A landscape with many valleys, sampled at points; each row gives a point and its height.
From any point a ball takes the steepest step (drop divided by distance) to one of its 2 nearest points. It stops when none of these is lower. Distance is the straight distance between rows; heights are no part of it.
k900: [-14  20  -3  -3   3   6  12   6  -4  12   5  -2  16  -3  33  22  10   4
   6   5 -15  11  -3   8  14  35  -1  16  21   2  14  -4  -2  -1]  h=46.3
k896: [ -6  -5   6   8   4 -11   3   2   0  -3 -17   6  -3  14  -9 -19   1  16
 -16 -16  21   8  -8 -13  -2   2 -22 -23  -9   7   3   3   0   6]  h=60.5
k689: [  5  -4 -17   6 -11  -8   8  17   7 -12  -9 -10  -4   7 -22 -15   3 -11
   5  12  -3   1  -7  -1  -3  -4 -10 -16  11  -1  24   8 -13  12]  h=41.3
k472: [  4  -4 -17 -18  24  18   5  -1  11  12   7  12  -2  12  25   4  12 -14
  12  -2  -9  19 -21  -8 -14  21  10   7   2 -13 -11  -8 -15 -11]  h=82.4
k201: [  1   0   0 -15  10 -11   5  18  -2  18   6  -9  17   3  15   0   3  10
  16  -8  -6 -10  25  -1  13  10   4  21 -13  14  -2 -27  12  -3]  h=46.0
k914: [-16   4  21  18  -9 -11   7  23  -8   7   9   1  16   7  -6   8 -23  -2
   6   3   5  -3   0  -9 -14  -1  17  18  -5  -8 -17  -5   8   4]  h=42.3
k405: [ 14  -6   4  19  -7   4 -10  16  10 -13 -17 -10  -4   0 -16   1   5  -9
  -9  -2   5   1  10   1  -6 -15   0 -17  10  -4   0 -13  -8   2]  h=62.0
k271: [-18  -3 -17  -4 -11   3 -20   4 -10 -16  10 -12 -17  14 -13 -21 -13  -8
   2   5   2   5  10   8  11   0  15 -19   1  -3   0  19   2   9]  h=21.5
k563: [-24  11   0  -6  12  -3  -1  -8  -8  -1   2  11 -11  20   0   3  14   4
 -13 -15   9  -1  -4   0   8  32 -15 -17   3  -4 -12  19   5  11]  h=70.7
k204: [  2 -12 -14  27 -18   2   5  -6  19  -4  -4  -4 -17 -12  -5   9 -12   1
   2  -2  -8   5   6  -2 -18  -9 -14 -12  34  14  14  15 -12   0]  h=17.1
k847: [  8   2   3  41 -10  -3  -1   3  19 -12 -15 -10 -11 -10 -12  26   4  -6
  -3  -5  -9  16  -2  10 -14  -3 -14 -13  31  12  15  -2 -19   2]  h=4.8
k989: [ 14  13  -6  -1 -11   2   8  -6   6   8   5  -6   3 -15   8  -1  11  -2
   2   7  -7  -1  16  11  13  -4   3  -5  12  -2  18 -12  -4   1]  h=31.9
k836: [-17 -11 -12  -8  24   7   2   3   4  34  24  13  -3   1  25  18  -9  -9
  -4 -12 -11  14   5  -8   4  13   1  38  -8  -6 -11   1 -10   0]  h=53.8
k315: [-13 -15  -1  -4  16  10  -8  -1   1  16  16  16   6  16   7  -1 -12 -10
 -11  -8   7  25 -20 -13  -8  -9   4  11 -15 -11 -27   9 -10   2]  h=54.7
k531: [-13   3   1  12   5 -15  -2  26  -3   2  12   4   6  18   8 -10  -2 -10
 -18  -4   5  23  12  -1  14   6   1   2   5  -3  -1  -7  -2  11]  h=59.0
k912: [ -6  -4  -6 -12  11   2  10  15   3  -3  -2  23   4  12  26  19  35 -16
 -14  -4   1   7 -18  -3  -8  19  -6   2  12 -19  -3  -1 -12  -1]  h=68.2
k999: [ -9  -2  -4   6  -5 -12   6 -18   1   3  -4   8   1  -2   3   4 -13   8
  -9  10  -8  -9   6  13  15 -11 -25  -9  28  18  12  14   7  -7]  h=42.5
k213: [  8  -6   2   9  -2  -5   1  14  -1   0   4   2 -17  -1 -10 -20  12   0
   5 -15  22  16   4 -14 -10  -2  13  -5  -7   2   2  -4  -5  15]  h=25.8
k175: [  4  13  -4  -3 -17  -4 -23  -5 -11 -25   1   5 -17   1 -16 -16  -5   0
 -12  -5   6 -23  11  -6  -5  -2  17   0 -27   1  -2  18  21   1]  h=40.6
k474: [ -3   8   0  10  -7 -13  -4   7  -8  -8 -12  -3  -7   0 -19 -20  -6   9
   2  -6   6  -9  12  11   4  -7 -11 -24   2  21  15   5  11  12]  h=33.3
k242: [-14  -1  19  11   5  -4  -4  21  -7   9  -6  -2  27  17  10  10 -16  11
   4   6  14   2 -20   0  -3   8  -3  15   7  -4 -11  -8   1  -3]  h=37.7
k656: [  6   7  36  28  -4  -7  -1   5  -8 -18  -3   1  19 -22 -15   9  -6  10
  -3  13   3 -11 -19   1 -17 -19  -2   4   9  -9   2  -5   5 -13]  h=24.9
k198: [  7  17   0 -13   2   9  -2 -15  12  -6   1  -6   6  -6   7 -12  -9 -11
   3  10 -13  -5   8   2   6  12  26  -4  -5 -11 -31  -8   3  -8]  h=50.1
k882: [ -4  11 -10   7   1  15   0  -8  12  12   2   0  -1  -8  31  11  -2  -4
  -6   5 -10  22 -18  20   8  30   5  11  22   6   8   4  -9  -1]  h=48.9
k455: [  3  -1  12 -15   1 -13  -2  -6  -5  -2  -8   7  -6   4  -3  -9  10  20
  -5 -14  13  -6   0  -6  -4   1   3  -3 -22  16 -15  -9  16   2]  h=40.3
k63: [ -1  -2   1   4  -2   9   9  -9  -3   1  -6  14  -2  -1   4  15  -5   3
  -7  13   4   7 -27   9  -3  -6 -15  -3  15  -3  12  12 -12   0]  h=39.5
k202: [ 14 -20 -27  -3 -10  -5  13  10   8 -13  -6 -12 -13  12 -11   3  11  -7
   1  11  -9   5  -1  20   5 -15 -23  -7  14  14  24  12 -21   6]  h=46.8
k875: [  7  -8  -8  -8   0   1 -14  -7   3  -5  -4 -14 -19   0 -21 -25  17   9
  -3 -12  16  10   7  -6   3  11   7 -12  -9   7  -7   7  -3   7]  h=39.9
k391: [ -8  -2  20  -3  -3   7   5   9 -34  11   5  10   9   2  -3  30 -11   4
  13  -3   8 -15   3  -3   4  -5   1  31 -12  -5  13  -1   5  -5]  h=27.5
k332: [  8  -4  -6 -19   9  17 -22 -25   5  -6   2  -3   6   5   5 -14  -5  -5
  -3  -5  -3  -4  16 -11  17  10  13  -1 -20 -10 -27   4   4 -10]  h=47.4
k697: [ -4  -1   9 -15  -8  -1   0 -13  -5 -11   2   9  -2  11 -17 -19  -4   5
 -23   8   7 -11  -7  -5  -1  -7   8 -10 -34  -3 -24  13   8   4]  h=53.6
k370: [ -3  -9  10 -11  13   4  -3   1  -7  17  17  16  13   7   1   4 -12   0
 -18   3   0   2  -3  -2  11 -18  -1  14 -27 -14 -24   5   1   7]  h=49.2
k823: [ 12   7  -5   4 -23  -7   2  -2   9 -16  -8  -5  -9 -15 -18  -5   2 -14
  -3  10 -11 -26  26   4  -4 -15   6 -21  14  -1   5   1  10   2]  h=39.8
k838: [-12  -8  -5  -6  15   4   1  -3   9   6  -3  25  -8   8  11   7  20 -10
 -17 -16  16  16 -15 -15 -10  16  -6   1   3 -14 -17  11  -5   4]  h=64.0
k677: [  4  17   3  -3   6  21 -10 -12   5   7   5 -16  12  -9  13  -7 -25   6
  11   5 -10 -17  11   0   0  23  16  12  -9   0 -15 -17  16 -14]  h=51.7
k654: [ -7   9  -9 -17  11  -4 -18   2   4 -11  10  -4  16  17   8 -16  20 -17
   7   1 -14  22   5   1  17  23  20 -11   1  -2 -21  -3 -10   5]  h=84.4
k902: [-11  12  23  20   4  -3   6   2 -22  -4   2  17 -18   0  -6  17   4   3
  -7 -10   7   1  -5   6   5  -7 -13 -11  17  -3  14  -2   3   4]  h=42.2
k804: [  3 -15  -8  -2   0   0   3 -20  12   5 -15   2   2   4  -1 -22  -9  20
  -7 -10  15   1  -6 -21  -5   4 -14 -14 -23   2  -2  13   0   1]  h=57.4
k473: [ 18  10   1 -13 -12   4  -8  -5  -9 -21 -24  -1  19   3  -2   3  -8   2
   2  19  -6 -32  -1   4   0  -4   8   1  -3  -7   5  -1  15 -16]  h=32.6
k236: [  2   3  18   5   6  -8  -8   4  21  -3 -14   0  -3   4   1  -6   9  12
  -6  -8   6  24  -5   1  -3   2   5  -7  11  19 -33 -17   0  -1]  h=28.7
k144: [ -1   7   8 -10 -11 -12   4 -17  -9 -18  -6  13   6   4 -10 -16 -20   8
 -17  13   2 -28  -6   6  -4 -20  -6 -11 -28   9  -1  17  15  -4]  h=50.7
k232: [ -8  10   8  -2  -2   4   4  -2 -16 -24  -5   6 -12  13 -16  -4   6   5
 -10  -1   7 -15 -15  -4 -10   5   4 -20  -8 -12 -22   6   6   4]  h=57.6
k123: [  9   4   6  33   0   3  -5  15  28  13  -4 -27  20 -26  14  -1   5   3
   6   3  -3  14  -7  -3   0  13  -1  11  21   6   4 -23  -1  -5]  h=58.2
k886: [ 17   1 -18 -12   8   7   9 -12  -4  16  15   7  -2  -9  16  -2  14  -6
   1   0 -13   5  17   2  20   0  -5   2  -5 -15  25  -6 -10   5]  h=36.8
k946: [  1  -1 -23   8  -1  -8  -3   8  15  14  -4  -8   3  -4   9 -24  -8  -7
   8 -10   2  24  11 -18   4  18   8  -5   5   1   7  -1  -9  11]  h=55.1
k635: [ -1   6  19  -6  10 -20  -1  13   2 -13  -5  -4  -8   5 -13 -16  19   9
  -7 -12   4   4   9   3  -2   3   6 -12  -3  16 -27 -17  14   8]  h=41.7
k141: [ 15 -19 -14  14  -5   4  -1 -13  15   6 -26 -10  -5   4  -4 -10 -11  17
   1  -9  12   7   2 -13 -11  -2 -22 -12   3  14  13  13 -11   2]  h=54.6
k726: [  5   5  -9  18  -7  -7  -2   1  17   2 -16 -14  -8  -9 -11  -6  -2   6
   8  -4  -3  10  14   3   1  -1 -10 -20  22  25  20   2  -3  14]  h=26.1
k323: [-16  11   9   8   1  12   9   2  -1  -5   9  20  -3  13   9  17  -1  -8
  -9  10  -2   8 -24  16  -2   4   2   2  13 -13 -12   1  -9   6]  h=45.6
k551: [  2 -17 -13  -2 -15 -10   4  15   6 -23   5 -13 -14   4 -24 -12   6 -10
   1   8 -16 -24  16   7  -1 -14  -6 -21  16   7   2  19   4  -1]  h=34.7
k275: [  2  12  17  -4  -7  -2  -6  20 -12   8   2  -9  15  -8   3  10  -2   4
  15  -5  -6 -20  23   3  -2   1  18  23 -17  17   4 -21  20  -7]  h=43.1
k179: [-14   5  14  12  -7   9   3   6 -25   8   5   0  22   1   0  21 -19   6
  16  13   9  -3 -17   2   4   4  -1  19   8  -7  13   8   4  -3]  h=33.0
k766: [-11  -3 -12 -18  17 -11  -1  15  12 -14   1  11 -12  13  15   8  50 -11
  -6  -9  -5  20 -11   7 -13  23   4  -1   5  -7 -16  -8  -8  -1]  h=72.0
k78: [ -6   4   8   1  -1  -4   0   9  17  17  23 -10   7 -13  24  12  11 -11
   5  -3 -11  -4  23  -6  -7   2  14  21  -2 -18 -21 -31   3  -9]  h=70.4
k935: [ -1   4  -6 -25   5  -3   3  19  -7  -6   8 -12   8  18   4 -18  16  -2
  18   4  -8  11   3   2  12  14  22   0 -15  -1  -6 -14   1   9]  h=83.3
k171: [ -4  -6  -2  -6   2 -11   5 -30  -4  -2  -9  17   7  -6  -7   7  -6  -2
  -6   0   1 -18   4  -8  14 -11 -29 -15   8  -8  15  26   5  -7]  h=45.5
k133: [ 21   3  10  -3  -4  19  -8 -19  -6   3   4   4  -2 -33   7  16   4  -5
  -2   2 -11 -19  11   3   8 -27   0   5  -2 -17  18  -7  -4 -20]  h=44.4
k791: [ -9   0   6   3   2  -2  -3  14  -8  13  11  -5   9  16   6  -9 -19   3
   8  -4   6  22   8   4  16   5  12  14 -12  16  -7  -6   3   5]  h=55.7
k20: [-15  -3   6   0  12 -36   6  26   0   8 -11   2  -8   8   4  -3  15   6
   4 -18  10  11   5 -16 -15   2 -13   6   6   9  -5 -19  11  13]  h=79.7
k172: [ -6  16  12  -3  -4   1  -3   6 -12   5  -8  -3   8  -1   0  13   3  12
  17  -4   1 -13   8  -1   2  17   7   2   4   9   6 -12  13   4]  h=40.4
k272: [ 10  15  12 -15  -9   2  -1 -11 -16 -10   0  17   2  -7  -2   7  -2  -6
 -15   0  -4 -26   8  -5   5 -10  11  19 -26  -6  -8   2  19  -6]  h=40.5
k468: [  4   6  15  -4  -2 -13   9  14 -12  -1   8   9   0 -15  -5   5  26 -13
   2 -14   9 -10  20 -17 -11  -9   6   2   0 -19   3 -17   7  -2]  h=67.3
k8: [ -3   8   4  -7 -11 -18   7  -8   2  -4 -13   4  19 -13  -6   4  -3   7
  14  13 -10 -16   9  12  17  -4 -16 -20  19  14  23   9  13 -11]  h=40.2
k127: [  3  -2 -16  -2  -5  -5  14   8   9  -5 -13  -2  -2  14  -1 -11   3   5
 -16  10  -5  31 -24  15   9   6 -12 -10   4  13  11   3 -18  11]  h=34.0
k390: [ 12   0   7 -17  -4   1  13 -16 -10 -14  -1  17   4  -7 -14  14   8  -3
  -6  19  -4 -20  -8  11   4 -23 -10  -7   4 -19  10   9  -2 -10]  h=35.2
k13: [-13 -16 -22   1  -4 -18  21   3   7 -15   3 -11 -20  18 -14 -10   9  -3
 -15   2 -15 -10 -11   6   5   1 -40 -20  19  14  14  32  -6  -2]  h=44.7
k666: [ -8   0   2  -4   4 -13  13   9 -19   7   7  11  -3  -3  -7   5  26  -8
   4 -19  19  -7   3 -27  -8   6  -8   1  -1 -21  18   3  -1   6]  h=64.7
k56: [ 14  -9  -6  12   2  -2   7  -1  12  13  -3   7 -18 -15   6  -7  14  -4
  -7 -19  13  25   1 -14  -9  -1  -2   2   5  -1  11  -5 -12   9]  h=38.0
k534: [-25   6   5  -6  15 -12  -6  24 -12 -15  10  -3  -8  26  -9  -2  29  -1
   2  -8   3  11  -1   2  -2  20   7  -8   5  -7 -23 -10   0  13]  h=79.4
k314: [ -3   1  -6  -4  -2   2  14  -1 -11  11   7  17   2   1   0  -2   1 -12
   2  -2   6  -2  -7 -16  -4   6  -1   3  -3 -22   9  11 -10  16]  h=61.8
k724: [  0   6  -4 -19 -12   4   1   1 -26 -19  -2   7   8  14  -5   9  -1  -6
   1  19  -2 -30   0   5   6  -7   2  -4   3 -20  17  12   4  -2]  h=30.3
k972: [ 13  -5 -25 -15  11  24  -1   1   0   0  -8   4  -1  11  13  -1  16  -5
   8   0  -4  15 -11   3   5  15   1  -7   3 -13   7  -2 -21   2]  h=83.8
k807: [ -6 -10   9   0  23  26 -19 -12   0  14  21  -4  -4  -1  17  12 -15   4
   6  -7   0   9 -11   1  -8   5  17  26 -10  -2 -34  -4   1 -11]  h=43.4
k62: [ -6  16  21  21 -17 -12   8  12   5  -3   2  -6   7 -22 -16   5   0 -15
   5   6 -13 -10  -1  -9 -13 -12   9 -19  16 -16   9 -12   5   5]  h=44.9
k789: [  5   0   2  -2  -8 -18  -2   1  -9 -20 -22  -3   5  -6 -16  -6  -6   3
   7   2  -1 -22  21  13   4 -21 -12 -15   8  23  32   8  17 -15]  h=37.9
k378: [-34  -6   5  -7  12  -6  -3   8 -18  -1  14   3  -3  32  -6  -5   9   3
 -21 -18   7  12   0  -1  16  18 -16  -8 -21   3 -15  11   4  12]  h=67.5
k612: [  4   8  14  14  -4  -7  11   5   8   2 -13  -2   1  -8  -2  -6  -3  15
   3   3   5  10 -16  -1 -14   1   6  -7   8  13  -7  -6  -1   5]  h=12.8
k861: [  6  -6 -15  10  -5  -4 -14   6  30  -3 -13 -19  -2  -3 -14 -27   0 -14
  10  -1  -9  14  17  -8   1   6  13 -25   9   3  -5   2  -7  14]  h=52.1
k558: [  1  -3   2  -8  20   3   8   3  -3  28  25   2   4  -1  23  -2  -4   1
   5 -12  -7   2  20   0  17   9   1  26 -16   0  -2 -20  -2  -4]  h=49.3
k659: [  4  14   1  17  -8  13   4 -13   8  18  26  -8  -5 -34  16  11   5  -5
   7  10  -7   9  -3  13   7   3   4  13  18  -3  12 -13  -5  -2]  h=26.8
k622: [ -7   5   2  -5   4   7   0  -7  -4  15  14  -8   5   2   4 -11 -29   7
  13   0  -9   2   6  -1   2  11  21  23 -27  12 -20  -8   8  -7]  h=53.2
k660: [-16  -3  13  14  11  11  -7  -5   2  22  12   7  -4  -2  17  19 -11  12
  -3  -3  14  14 -11   4  -6  10   3  27   0   8 -16   3   0   7]  h=36.2
k658: [ 28   0  10  -7   3  11   9 -17  -1  -9 -12  11   4 -14  -5  10  21  -5
 -10   6  -2 -14   1  -3  -1 -20  -2  -1  -6 -12  -1 -10  -9 -14]  h=40.7
k757: [ 13  -2  10  -2  29  35  -2  -8  15   8  21  -5   1 -17  23   4  -5  -4
  -1   7  -5  -3 -18   9 -10   6   2  23  -2 -12 -23 -17  -4 -15]  h=48.3
k533: [ -7  -6 -12  -8   3  15  -6  -8  -4   6  13  10  -2   8  -1 -11 -12 -15
   3   1   8  12  -9 -15  -5   1  15   1 -18 -20 -13  19  -8  11]  h=58.8
k354: [ 21 -11 -14  16  -4   6   9  -4  25  -1 -14  -6  -9  -9 -12   3  19 -13
   4 -11   2   6   7 -19 -16   3  -7  -9   6  -8   6   0 -23  -1]  h=45.0
k715: [ 11  -1   4   8 -15  13 -17 -15 -10  -7   0   9 -20 -15  -4  17  -5  -4
 -14  -1  -1 -16  13   8  -4 -29   6   0  12 -10   9  -1   4  -7]  h=47.5
k944: [ 17   0  15  27  -3   1  -7  22  15   4 -12 -15  12 -18  -3   2   7  -2
   1   1   1   9  -1   0  -5 -15   1   1  15   3   9 -27  -4  -3]  h=59.6
k435: [-15   4 -20  -9  -5  -9   4   1   0   1  10   1   7  21   3 -17  -7  -6
  -4  12  -5  16   5   7  27  19  -5 -10  -6   1   2  13  -2  15]  h=39.1
k433: [ -3   4  16  -5   3   3  -3  -7 -24   6   4  19  -2  -5  -4  22  -2   3
 -11  -4  11 -10   7   2  13  -9 -11   3   0  -2  16   4   8   5]  h=35.7
k445: [-14  -6 -13 -19   6   7 -16  -3 -16  -6  18   0  -1  26   2  -9  -7  -4
  -5   4   4  16   6  10  30   0  10  -7 -12 -10  -2  16 -10  10]  h=32.1
k818: [  0  -3  20  31   0  15  -4  -8   0   6  10   4  -9 -16   6  10 -11  18
  -9   1  16  12 -22  10 -12 -10   0  11  12   6  -3   4  -5   3]  h=26.9
k372: [-22  -2  12   2  11 -16  12  11 -14   3   5  11   0  22  -5  -4  -5  12
 -18 -16  16   0  -9  -6   3   1 -23  -8 -19   9  -4   0  11   8]  h=63.9
k373: [-18  -2 -25  13  -9 -17  15   6   6  -4   6 -10 -13   8 -21 -32  -2  -4
  -2   1  -1  -1  -7  -6  -4  12 -15 -22   6  -3  15  27  -2  15]  h=45.9
k573: [-10  -2  -3  -3  14   2  -8   1   3 -18   7   8 -16  14 -10  -8  33 -10
  -9 -10   0  24 -14   4  -4  15   8 -18   6   1 -23   4 -13   3]  h=76.1
k685: [  8 -17 -10  11 -17   0   0   1  12 -21  -1 -16 -31   1 -16   9  -6  -4
   3  -1 -14  -6  13  12 -15 -21  -5 -15  19  19  -1  15  -5   5]  h=26.0
k765: [ 31 -25 -21   4   0  12   8 -15  18   2 -20 -13  -8   2  -5  -8 -18   9
   4  -1   0   0 -10  -6 -14 -20 -12   0 -11   4  12   9 -22 -11]  h=51.9
k166: [  7   9 -14  -4  -9  21  -7 -10 -10   1   3 -12 -10  -6   9  -5 -32   6
  20  12  -5 -11 -12   7  -6   4  19  11  -2   4  13   1   8  -2]  h=13.0
k616: [-13 -18  -6 -20  22 -15   1   0   0  11   6  13 -14   5  16  25  14   3
   1 -12  -2  -6  21  -3  -6  -5  -6  28 -13  -5 -21 -11   2  -1]  h=74.5
k931: [  6 -11   8  31  -3   2   3 -10   2  -2  -4  -2  -1 -13  -8  10 -15  14
  -2  12   5   8 -26  11 -14 -21 -15   4  17   6  16  15 -16  -7]  h=33.8
k524: [ -7   9  18  11 -10  -2   6 -18 -19  13  21  -1  15 -35  -3  17  -9  -4
  18   8  -3  -7   4   2   6  -7   3  15  -3 -14  27   3   7 -21]  h=11.9
k255: [ -6  -2   0 -16  -2  -5  11 -21 -13   0  -3  17   8   7  -9  -2 -11   7
  -9   8   8 -23 -17  -3   3 -15 -22 -11 -16  -5  10  23   8   4]  h=48.4
k782: [ -3  -9   6 -15  17 -15   2   8  -5  10  -6  11   1  13  15  13  24  12
  -2 -13  12   2  14  -6   1   2 -15  18   4   5  -3 -16   6   3]  h=77.3
k862: [ 22  -3  16  -6   1   5  10 -12   3   5  -9   4   1  -4   0 -15  -4  22
  -7  -1  10   1  -5  -1  -1 -18  -2   3 -21  18  -7 -10   5  -3]  h=31.7
k859: [  8   4  12  10 -10  -2   2  -2   0 -12 -23  -1  22  -4 -12   7  -9   1
   2  15  -2 -17 -13  -1 -13 -11  -6  -8  11  -6   5  -1   1 -11]  h=29.1
k906: [-18  -1  11 -10   7  -9  -1   2   6  10  10  -2  -1  -3  20  20  10   5
   2  -4  -7  -7  27   1   0   6   7  23   4   5 -32 -22   9  -9]  h=71.9
k721: [-24  -3  -6 -24  10 -22  -9  22  -4  -8   6 -10   3  21   0   1  18   1
  25  -2 -12  11  10  -4   2  16  15   4  -6   6 -25 -16   6  15]  h=81.8
k996: [ -1   6  -6  -4  -5   5  12   1   6   7 -12  -5  11  15   5 -11 -14  12
   3  16   1  12 -20   9  10   9   0  -4   2  12  -2  -5  -4   4]  h=24.8
k40: [  4 -16  -9 -32  29   0   7   2   2  16   3  13  -8   6  15   6  16   4
  -1  -7   6   0 -10 -16 -11  -5  -6  20 -21 -17 -17  -8   0   1]  h=77.6
k937: [ 12  -5 -10  31  -9  19  -4  -8  23   6   7 -20  -3 -24  10  10  -3  -8
   4  16  -4   5  -9  16  -3   0   2   7  21  -4   3  -7 -17 -10]  h=27.8
k690: [  2   2  13  10  -8  12 -15   6 -10 -22  -9   6 -12  13  -9   5  -8   2
  -8   4   7   4  -7  12  -9  -8   9 -17   9  -6 -15  -4  -4   4]  h=61.3
k158: [  0   7  14  17  -9  -3   0   6   6  18   7  -1   9 -22  10   5   6  -8
  -3 -11   9   0  21 -16  -3  -3   7   6   7  -7  -4 -18   5  -6]  h=69.1
k565: [  8   7  29   3  -4  -7   8  -5 -19   0   5  12  15 -23  -8  11   2   1
   5   5   6 -13  -5   2  -4 -17   6  15  -8  -6  11 -10   9 -20]  h=18.5
k745: [ 16   1   3 -20  14   1  -1 -12 -12   9   9  15   7  -5  -1  -8  -5   2
 -20   2   3 -16   1   3   9 -22   1   7 -40  -7  -6   2   9   7]  h=44.6
k402: [  5   8  14  13 -23 -13   3  -1   6 -13 -10  -8   1 -31 -25   9   3 -16
  15   8 -21 -18  12  -1 -18 -25   4 -22   8  -3  23  -2   6 -14]  h=42.7
k691: [  6   2 -15  22   6  11  -8  12  18  19  -4 -20  14  -6  17 -12 -14  -6
   5  -2   0  22  -2  -8   3  17   0   7  18   1  12  -7  -8  -4]  h=56.9
k530: [ 14  12   7 -11  -3   3  10 -10 -15   5  -6   6   8  -4   3 -12 -15  12
   7   2   7 -11  -3   7  -2  -6   6   8 -25  18  15  -3  10  -5]  h=24.7
k287: [  5  -2  -4  21 -16   5  -8  -4  26  -3  -1 -27  13 -16   0  -2 -17  -1
   8  21 -13 -11  -1  14  -2  -6   4  -2  23   1  -5  -3   3  -9]  h=23.3
k698: [  4  -2 -18 -14  -5   6 -27 -18  -3 -10   4  -2  -8  -1 -11 -15  -7 -14
  -6  -6   5 -15  21 -18   4  10  18   1 -18 -14 -11  19   9  -1]  h=44.2
k407: [ -9  15  10  -2   1  -4  -5  21  -3  16  -2 -11  18   6  16  20  10   6
  14   2  -8   7   4   6  15  19   6   7  17   8  13 -22   6  15]  h=43.6
k708: [  1 -21 -17  -1 -11   0  11   1  11 -13  -4 -14 -20  20 -15  -8  -4   9
  -5   8  -3  20 -15  19   2 -15 -19 -20  -2  22   6  12 -21   7]  h=42.9
k444: [ 14   6 -18 -18 -14   8  -1 -15 -12  -9 -14  -6  -7  -5  -1 -10 -18   9
  19   8  -3 -19  -2   7  -5  -7  11  -1 -11  20  27   8  11  -7]  h=19.0
k297: [-12  17  21  12 -11  -5   2   6 -22  -3  -8   4   9  -3 -13   9 -20  11
  18  -1   6  -9 -14  -1 -12  -1  10   4  -2   9  17   5   8   2]  h=36.6
k386: [ 25 -16 -19   2  -8   9   8 -15  13  -8 -23 -12  -1  -2 -10  17   2  -5
  13   5  -7  -8   4  -2 -12 -10 -14  -4  10  -1  12   6 -17 -11]  h=49.0
k423: [ 11  -6  -6   9 -14  15 -12 -11   7  -2  -5 -14  -4 -13   5   6 -32   7
   6  13  -1 -13   0   6  -7 -17   5   6  12   4   9   8   7 -17]  h=18.9
k311: [  4 -19  -7   8  -2 -20  21  11   6 -24  -1 -13 -10  14 -23  -8   1  -4
 -11  -1 -14 -20   2   9   5 -22 -33 -19  10  14   0  19   0  -9]  h=40.1
k143: [ -4  11  -5   5 -13  15  -3 -11 -17   9  11 -11  13 -19   4   8 -29  -1
  18  12  -7 -21   1   8   3   2   6  21  -6  -1  26   3  11 -15]  h=7.3
k648: [ 16  23   2 -15 -15  -2 -10   0  -8 -25 -18   7   1   7  -6  -8   6  -1
  -8   7  -5 -20  -5   1  -1   0  24   3 -24   3 -12  -1  23  -4]  h=36.3
k366: [ -8 -16 -16 -31  34   4  -4  -2   8  11  14   7  -8  14  17  -6   6  -9
  14 -14  -2  21 -12 -15 -10   2   5  18 -18  -3 -22  -7 -10  -4]  h=80.3
k970: [  2  -1  -9  -6  -3   1 -30   6  11 -16 -12 -26  -4   2 -25 -23  16  -3
   9  -1  -2   3  10  -2   8  15  24 -18  -1   4  -8   2   1   9]  h=47.7
k256: [-11  -8 -12  -4  29  10 -15  -8  16  26   6  21  -7  -1  27  15   5 -13
 -18 -21   3  19  -9  -8  -3  18  -4  18  -2  -3 -14  15  -7   0]  h=58.9
k941: [  4   5 -15 -19   6   1  11  -1  -7  17   9   0  11   9  15 -15  -5   5
   2   6  -3   6  15   5  28   9  -5   2 -15  -2  15   2   2   8]  h=41.4

Call two points neighbours if one is among the 2 nearest of the other. Go from one point of each pair to the other, from neighbour to neighbour, staying as low as possible. Name the highest point that can't be avoided.
k612 / k143 => k635
k724 / k659 => k473
k143 / k271 => k941
k818 / k391 => k902
k847 / k689 => k373
k659 / k143 => k937

For each start below, name the point where the ball stops.
k690 => k847
k935 => k172
k654 => k172
k378 => k213
